The views of a scene show one set of named points, each view turned or mirrored, and shifted as a whole, with a little noise and some points left out.

Scene 1
View 1
K894: [ -1   6   0  -3   3  -2 -13  -2  -1 -12   7  -4   3  -7  -1   2   4   4
   4  -7   5  -2  -1   7  -8   5   0 -17   0  -2   3   7  -1 -17]
K965: [  3   9 -10  -5  10  -6   5   1  -1   0  -6  -3  -1  -1  -2  -8   1  10
   5  -4   9  14   7  11 -12   2  -5 -10   0  -4   2   8  -2 -21]
K369: [  7   0 -12   0   5  -3   8   0  -2  -6  -6   4  -1   7   3  -7   1  12
   4  -1  11  14   9   4  -4   6  -1   0  -1  -3   3   4 -10 -13]
K926: [ -1  -2 -11   5   0   3  -2  -2   5 -10   8   2   2   3   3   4   4   8
   1  -8   7   1   2   2   6   4   1  -6  -1  -1   5   3  -6  -7]
K853: [  2   5  -6  -3   5  -3  -3  -2   1  -6   1  -2   0  -3   1  -4   2   9
   5  -5   8   5   4   8  -6   4  -1 -12   0  -4   3   6  -3 -17]
K921: [  2   5 -12   0   6  -1   5  -1   1  -3  -2  -1   0   1   0  -4   2  10
   4  -5   9  12   5   8  -4   1  -2  -9   0  -4   3   7  -3 -15]
K514: [  4  -1  -6   0   1   1   0  -4   1  -6   4   1  -3   4   3  -3   2   7
   4  -3  11  -4   7   5  -3   9  -3   1  -4   1   3   1  -7 -11]
K686: [ -1   6  -5  -2   2   0  -4  -4   2  -2   7  -5  -2  -3   0  -2   3   7
   4  -6   8  -4   3   9  -6   6  -4 -11  -2  -2   2   4   0 -18]
K964: [ -7   3  -5   3 -10   9 -13 -10   6  -3  18  -5   3  -7   6  -1   6  13
   6 -10   3  -7  -8  13   8   4   7 -25   2  -4  -2   9   0 -13]
K529: [  3   1  -4   1  -6   3  -9  -7  -2  -9   9   1   0   0   8  -5   5  14
   6  -2   8   1   0   8   0   9   6 -11  -1  -3  -1   5  -8 -12]
K170: [  5  12  -1  -8   9  -9  -5  -1  -6  -5  -5  -4   0  -5  -2  -9   1   8
   7  -1   9   8   7  11 -18   6  -3 -13   0  -5   1   8  -2 -25]
K949: [  4   3  -5  -1  -1  -1  -4  -4  -3  -7   2   0   1   0   5  -7   3  13
   6  -2   9   8   3   8  -4   7   3 -10   0  -3   0   7  -7 -16]
K542: [ -1   5  -6  -1   9  -4  -2   2   2  -9   2  -2   1  -2  -4   4   3   3
   1 -10   7   1   4   4  -5   2  -5  -9  -1  -2   5   4  -1 -14]
K397: [ 10   2  -7  -3   5  -5   5  -1  -4  -6  -6   5  -5   7   4 -10   0   9
   6   2  13   9  12   4 -10  10  -3   4  -4  -1   3   1 -10 -15]
K572: [  3   0  -4   0   0   0  -6  -4  -2 -13   6   1   1   0   5  -2   4   9
   4  -4   8   0   2   5  -1   9   3  -8  -2  -1   2   4  -7 -12]
K438: [  1   6 -18  -1  11  -2  12   3   4   0  -8  -1  -2   4  -2  -5   1  10
   1  -7  10  15   9   6  -5   0  -7  -5  -1  -4   5   7  -2 -15]
K516: [ -4   7  -6  -3   4  -1  -7  -3   4  -4   6  -4   1  -7  -3   0   4   6
   3 -10   6  -3   0  10  -6   2  -3 -17   0  -2   3   6   3 -17]
K48: [  1  -2   5   1 -13   6 -18 -11  -1 -11  20   1  -1  -1  10  -3   5  10
   8  -1   7 -17  -2   8   2  14   5 -10  -2   0  -2   0  -8 -11]
View 2
K438: [ -7   0  -7  -1   1  12  -1   7  -8   0 -14  -1   8  -3   0   3   3  -8
   1   3  -7  -5  -8   1 -15  -4   9   0  10  -9   6  -3  -2   3]
K926: [  4   0   4 -11   5   1   6   9 -12  -4  -9  -1   2  -3   3  12  -1  -4
  -2  -1   7  -9  -3   2  -4   7  -1   9  -1  -6  10  -6   5   5]
K542: [  1  -3   0  -1   1   6   8   5 -13  -1  -4   1   9   1   1   7   0  -3
   4   5   1  -1  -6   1  -1   3  -3   2   1  -8   4  -2   1   6]
K572: [  3  -3   0  -8   2   0   6   7 -14  -8  -1  -2   2  -3   6  18   2  -8
  -2   1   4  -4   1  -1   2   6  -1   7   1  -6   7  -6   2   0]
K529: [  2  -5  -1  -8   0  -2   3   7 -14 -11   2  -3  -4  -6   7  23   4  -8
  -2   1   5  -5   3   0   4   6   0  11   1  -7   9  -8   6  -5]
K686: [ -4  -2  -8   0  -3   8   5   2 -10  -7  -4   3   3   1   3  13   6  -2
   4   5   1   3  -6   2  -2   0   3   5   2  -7   2  -9   3   5]
K949: [ -3  -5  -3  -5  -2   2   1   6 -14  -7   0  -4   0  -5   6  18   4  -9
  -1   4  -1  -3   1   0   1   3   3   7   4 -10   7  -4   1  -5]
K965: [-10  -5  -9   3  -4  10  -1   4 -11  -3  -5  -2   6  -2   2   8   7  -8
   4   7  -8   2  -4  -1  -6  -3   7  -1   8 -11   4  -2  -3  -3]
K853: [ -4  -4  -4  -3  -2   5   3   4 -12  -4  -1  -2   4  -3   5  13   4  -6
   2   5   0   0  -3   0   0   2   1   4   3 -10   5  -4   1  -1]
K516: [ -3  -4  -4  -1  -4   7   8   0 -11  -5  -1   4   2   1   2  11   3   2
   8   6   4   3  -7   4   3   4  -3   4  -5 -10   3  -6   3   4]
K369: [ -3  -2  -3  -6   4   5  -2  13 -12  -4  -8  -7   7  -4   4  12   2 -15
  -5   2  -6  -8   0  -3 -11  -1   9   2  14  -7   8  -3  -2  -2]
K964: [ -1  -4  -1 -10  -7   1   6  -6 -11 -10   3   4 -13  -7   6  23   4   5
   3   2  13  -1  -2   8   8  11  -5  17 -15 -11  10 -10  12  -3]
K397: [  1  -3  -5  -3   5   4   1  15 -13  -7  -5  -6   9  -1   6  16   5 -18
  -7   2  -8  -3   3  -5  -7  -3   9   0  17  -4   3  -5  -2   0]
K894: [  0  -6   1   0  -3   2   9   1 -16  -6   5   0   4  -1   5  13   1  -3
   7   6   3   3   0   1  10   7  -8   3  -4 -10   3  -2   1   1]
K514: [  5  -1  -2  -6   5   1   7  11 -13  -8  -4  -2   6   1   5  18   4  -9
  -5   1   3  -3  -1   0  -3   2   4   6   7  -2   5 -11   4   6]
K921: [ -6  -3  -5  -3  -1   8   0   5 -10  -3  -8  -2   4  -5   2   8   3  -7
   1   5  -3  -4  -5   2  -8   0   5   3   5 -10   7  -3   0  -2]
K170: [ -7  -8  -8   6  -6   7   3   4 -13  -6   5  -4   7   0   5  13   8 -10
   6  10  -9   6   0  -3   4  -2   2  -2   7 -12   0  -1  -5  -5]
View 3
K686: [ -2  -8  -4  -6  -6   4  -5  -4   7  -1  10  12  -5 -11   0  -7   1  -3
  -1   3   6  -7  -3  -5  -9   0  13   1   7   1  -9   1   8 -10]
K438: [ -1   2  -3  -2  -5   4   2 -15   5  10   9   0  -7   3 -12 -14  -2   1
   1   8   7  -6  -7  -4 -16  10  19   6   1   2  -2  -4  -1  -7]
K397: [  0   6   0   3   0  15  -3 -12  11   0   6   8  -7  -4 -13  -4  -7   7
   2   7  12   7 -13 -11 -17  10   9   8   2  -3  -7  -2   1 -12]
K542: [ -2  -4   0   0  -6   5   0 -10   7   1   7   8  -1  -8  -2 -10  -3   2
   2   1   7   2  -7  -4 -11   1  14   2   5   2  -6  -7   2  -7]
K170: [  1  -4   1  -7   7   2 -10  -9   2  -6   7  10  -6  -5  -4  -8  -3   8
   0   2   5  -1  -5  -2 -12   4  13   9   6   4 -11   5  -5 -18]
K572: [ -3  -4  -5   1  -9   8  -4  -5   8   0   5  11  -9 -16   1  -5  -4   1
   0   1  10  -2  -6 -12 -10  -3   6  -1   3   0  -5   0   6  -5]
K894: [ -4 -10  -3  -5  -3   0  -7  -4   2  -3   6  13  -5 -16   7  -9  -1   2
   0  -2   6  -4  -1  -5  -4  -7   9  -2   5   5  -9   0   2  -8]
K516: [ -4 -11  -3  -9  -8   0  -5  -4   4   0  10  11  -5 -10   2 -11   3  -3
  -2   1   3 -10   0  -2  -7  -2  14  -2   6   2  -9   1   7  -8]
K514: [ -2  -1  -4   2  -9  13   0  -6  11   1   8  11  -4 -12  -5  -3  -3  -2
  -1   4  11   1  -9 -10 -13   3   8   0   5  -3  -7  -4   9  -6]
K949: [ -3  -2  -4   0  -4   9  -8  -7   7   0   6  10 -15 -11  -3  -5  -3   3
   2   3  10  -6  -6 -12 -11   0   6   3   0   1  -4   5   1  -8]
K965: [  0  -3  -1  -5   2   3  -5 -13   3   2   9   6  -9   0 -10 -11  -1   4
   0   5   6  -7  -6  -4 -15   8  16   8   2   2  -7   2  -4 -13]
K853: [ -1  -5  -3  -3  -3   4  -5  -7   5   1   7   9  -9  -9  -2  -9  -2   1
   0   3   6  -6  -4  -6 -10   1  11   2   3   3  -6   2   2  -8]
K529: [ -4  -4  -7   0  -8   9  -8  -3   9  -1   5  13 -16 -17   1  -2  -2   0
   0   1  12  -7  -5 -15 -10  -4   2  -2   0   0  -4   5   6  -6]
K926: [ -6  -4  -6   3 -16   8   3  -8   8   7   6   7  -8 -15   0  -8  -2  -3
   2   2  10  -4  -5 -10 -10  -4   9  -5   2  -1  -1  -6   8   2]
K964: [ -5 -15 -15  -7 -16   2 -14   4   6   3   9  17 -22 -21   7  -4   4 -10
  -3   0  10 -22   5 -13  -4 -10   3  -8   0   2  -4  13  16  -5]
K369: [ -2   5  -2   5  -4  12   0 -14   8   5   7   4 -11  -3 -11  -6  -6   5
   3   6  10   1 -11 -10 -17   7  10   6   0   0  -2  -2  -1  -6]
K48: [ -5  -8  -8  -1 -13  13 -10   5  13  -6   7  22 -12 -29   8   3  -2  -5
  -2   0  14  -3  -3 -17  -5 -10  -3  -7   4  -3  -8   4  17  -7]
K921: [ -2  -1  -4  -2  -5   5  -2 -12   5   5   9   6 -11  -4  -8 -11  -1   1
   1   4   7  -7  -4  -7 -14   4  15   3   1   2  -3   1   0  -7]
View 4
K894: [ -2  13  -8   7   4 -10  -3 -12   9 -11  -3   8   6  13  -3  -7  -7   2
   2   5  -2  20  -2   9   1   5  -1  -2  -8   9  -4  -2  -1   5]
K514: [  2   5  -1   2   1  -9  -3 -11  10  -2  -9   8  -2   5   6  -8  -8   4
   0  -3  -3   5  -1   3  -2  -6  -7  -1 -10  -1  -1 -10   5  -1]
K542: [  2   6  -4   6   3  -2  -1 -13   9 -10   1  12   3  10   1  -6  -8   6
   0  -1  -2  13   3  10   0   1  -4  -6 -12   6  -2  -3  -3   1]
K369: [ 12  -6  -7   2  -2  -1   1  -2   7  -4  -4   8  -1   6   4 -10  -5   4
  -1  -2  -5   0   4   6  -2  -4  -6   0 -13 -11  -2  -6   2   2]
K964: [  3  21   5   5   6 -18 -10 -10  10   3  -7   0  11   7  -4  -2  -1  -2
   9  -3   0  24  -5  -3  -6   7  -7  -6  -4  13   1   2   5  19]
K48: [ -5  20   0   3   0 -27  -9 -11  10   0 -19   4   1   5  -1  -9  -9  -5
   5   1  -5  15  -7  -3  -3  -3  -8   2  -1   9  -4  -9  15   7]
K438: [ 15  -6  -4   0   4   9   2  -5   8  -5   4   8   2   9   6  -2  -2  10
  -1  -4  -1   3   6   9  -2   0  -5  -6 -17  -9   0  -3  -7   3]
K170: [  6   5 -15   2   6  -5   3  -7   7 -12  -5   8   1  18  -3  -1  -2   6
   1   9  -1   8  -4  15   5   6   8   1 -14  -8  -7  -5  -5   3]
K529: [  4   9  -4   3   0 -16  -4  -5   8  -2 -11   4   4   5  -1  -9  -3  -2
   5   2  -4  11  -3   0  -4  -1  -6   1  -5   0  -3  -4   9   9]
K926: [  3   5   2   6   0  -4  -5  -8  10  -2  -2   7   4   3   4 -11  -9   1
   1  -5  -5  11   3   0  -6  -4 -13  -6  -9   8   1  -2   5   3]
K965: [ 13  -1  -9   1   7   1   3  -6   7  -7  -1   7   3  15   1   1   0   9
   1   2   0   5   1  13   2   4   1  -3 -15 -10  -3  -5  -7   6]
K686: [  4  12  -2   2   6  -9  -3 -14  10  -4  -5   6   3  10   1  -1  -4   7
   2   0   0  13  -2   7   0   3  -1  -4 -11   2  -2  -6   0   4]
K853: [  7   6  -6   3   4  -5  -2  -8   9  -7  -3   7   4  11  -1  -4  -3   5
   2   2  -2  12  -1   7   0   4  -2  -3 -10  -2  -3  -4  -1   6]
K921: [ 14  -1  -3   1   6   4  -1  -5   8  -3   2   6   6   9   3  -1  -2   9
   1  -3   0   8   3   8  -2   4  -4  -6 -15  -5  -1  -2  -6   7]
K572: [  2   8  -5   4   0 -10  -3  -6   9  -4  -8   7   1   6   1 -10  -6   0
   2   1  -6  10  -1   3  -2  -2  -6   0  -7   3  -3  -5   6   4]
K949: [  7   5  -8   3   2 -10  -2  -3   8  -4  -7   6   3   8  -2  -6  -1   0
   4   3  -4   9  -3   4  -2   1  -4   1  -8  -4  -4  -3   4   8]
K516: [  3  13  -1   4   7  -6  -4 -14  10  -6  -1   8   6  13   0   0  -4   7
   2  -1   1  19  -2   8   0   7  -2  -6 -10   8  -2  -3  -3   6]
View 5
K514: [ 3 -2  2 -7  0 -4 -8  9 -3 -1 -3  2  8 12 -9 -6 -5 -3 -3  3  8 -2 -2 -6
  0  1 -7  1  3 -4  4  6 -4 -3]
K853: [  3  -1   2  -7  -2  -3  -2   5   2   4  -1   3   5   7  -5  -6  -3   1
   5   0  -2  -6   2  -1  -1   4 -11  -4   5   5   2   8  -8  -4]
K686: [  2  -2   3  -7   0  -4  -4   7   7  -2   0   6  10   7  -8  -6  -5   2
   4   1   2  -8   3  -2   0   2 -11  -6   4   7   4   6  -8  -4]
K894: [  2   2   1  -6  -6  -4   2   9   4  -2   1   7   9   7  -5  -4   1   2
  -3  -1  -5 -13   6  -1   2   2 -12 -13   6   8   4   2  -9  -2]
K170: [ -4  -1   0  -9  -3  -2   1   5   7  14   1   3   0   0   2 -10  -3   3
   7  -2  -3  -9   8  -1   8   2 -15  -7   0   3  -1  14 -14  -6]
K48: [  0  -2   4   4   2  -3  -8  19   5  -6  10  17   5  17 -13  -1  -1  -4
 -20   5  -2 -17   1   3  -1  -3  -2 -17   7  -8   9  -5   8   2]
K572: [ 3  1  2 -6 -2 -3 -4  9 -4  0  1  2  6 11 -7 -4 -1 -3 -4  2 -1 -6  1 -1
 -1  2 -6 -4  7  0  4  2 -2 -1]
K965: [  1  -2   2 -11  -1  -2  -1   0   3  11  -2  -1   2   1  -2  -9  -5   3
  16  -1   0  -2   4   0   2   6 -13   1   2   6  -2  14 -12  -7]
K516: [  4   0   3  -8  -3  -6  -1   5   7  -5   0   8  12   7  -9  -6  -3   4
   5   0  -2 -11   4  -2   0   2 -13  -8   6  13   3   4 -11  -3]
K397: [ -1  -3   2 -10   1  -1  -6   7  -7  12  -4  -5   0   7  -2 -10  -6  -4
   3   1   8   2  -3  -7   4   2  -6   6   0 -11  -1  14  -6  -6]
K542: [  4   3   1 -10  -6  -5   0   5  -1  -3  -3   1  12   8  -6  -6   0   1
   2   0   2  -6   2  -6   1   2 -12  -3   5   9   3   5 -14  -3]
K529: [ 3 -2  5 -1  2 -3 -6 10 -2  2  4  6  3 11 -8 -4 -3 -3 -4  2 -5 -7  1  5
 -4  2 -4 -6  8 -2  4  2  4 -1]
K921: [  5   0   4 -10  -2  -3  -2   3  -2   5  -3  -2   5   6  -5  -7  -5   1
  12  -1   0  -1   1   0  -2   6 -10   3   6   7   0  10  -8  -5]
K438: [  6   0   4 -14  -2  -4  -3  -1  -4   6  -7  -8   6   5  -4  -9  -7   1
  18  -1   5   4  -2  -2  -3   7 -12   9   4   8  -2  13 -12  -7]
K949: [ 5 -1  5 -3  2 -2 -5  8  0  3  3  4  2 10 -7 -4 -3 -2  2  1 -5 -6  1  5
 -5  4 -5 -5  8  1  3  3  1 -3]
K369: [  4   0   2 -10  -1  -2  -4   4 -10  10  -5  -7   2   7  -3  -8  -5  -4
   6   0   3   3  -4  -2  -2   5  -6   8   3  -4  -1  11  -5  -6]
View 6
K529: [ -3   0   3  -7  -3   0  14   6   3   4  -4   4   0 -10  12  -6  13  -3
   8  -1   8   0   8  -3   3   8  11  15   5  -5  10  -3  12   4]
K572: [-2  2  0 -7  0 -1 13  6  4  3  1  6  0 -4 10 -7  9 -3  6 -2  6  0  6 -2
  5  9 14 10  4 -3  6 -1 11  6]
K542: [ 0  5  2 -1  1 -5  8  9  9 -2  7  7  8  4  9 -7  6  0  6 -5  7 -4  7 -1
 10  6 10  1  5  3  3  5  6  9]
K516: [ 0  2  3  4 -1 -6 13 13 13 -3  3  3  7  1 10 -8 12  2 10 -2 12 -7 13 -1
 12  5 10  5  9  1  6  6  5  6]
K686: [ 0  6  5  3  2 -2 13 11 11 -2 -1  3  5 -2 12 -6 11  3  7  0 10 -5  9 -1
  9  8  9  6  8  1  5  3  7  6]
K964: [ -3  -7   3  -5 -10  -3  22  14  11   1  -5  -1   2  -8  13 -17  23   0
  17  -5  16  -3  19  -6  12   5  16  15   8  -8  12   2   8  -1]
K369: [ 2  9  9 -7  3  3  3 -1  0  1 -1  4  7 -4 16  3 -3 -1  2 -9  0  3 -1 -4
  2  7  3  7  2  3  6 -3  7  9]
K949: [ 0  2  4 -4 -2 -4 10  4  4  1 -3  5  2 -9 13 -2  7 -4  8 -4  5 -1  6 -4
  6  5  6 11  4 -2 13 -3  9  6]
K853: [-1  4  4 -2  0 -3  9  5  4  0  0  6  3 -4 10 -1  6 -2  6 -2  6 -2  5 -2
  6  7  6  9  5  0 10  0  9  8]
K48: [ -7  -1  -4  -7  -1   4  21  12   4   8  -5   7  -7 -10   8 -16  21  -3
   7   7  12   1  11   0   2  14  21  19   6 -10   7  -1  17   3]
K438: [  5  11  14  -2   2  -1   2   2   6  -4   1  -1  13   2  19   3  -3   3
   5 -14   4  -1   3  -5   8   4  -1   2   3   8   4   2   2   9]
K926: [  0   2   2 -13  -3   3  11   8   4   3   5   3   6   1  13 -12   7   0
   8 -11   6   5   8  -5   5   8  16   8   2  -2  -1   2   8   3]
K397: [ 0 14  8 -2  8  5  2 -2  0  2 -3  5  3 -5 14  5 -2 -2 -1 -2  0  1 -3 -1
  0 12  3  8  3  5  6 -4 11 12]
K894: [ -3  -1  -2   0  -2 -11  13  11   8   0   6  10   5  -1   5  -8  12  -3
   7   1   9  -7  11   0  11   6  11   5   8  -3  10   5   9   8]

Which points are out of place in each view (at most two, in the order of its rows)? Write - if all are in place.
view 1 -> -
view 2 -> K686
view 3 -> K542, K964
view 4 -> K921
view 5 -> K48, K949
view 6 -> K853
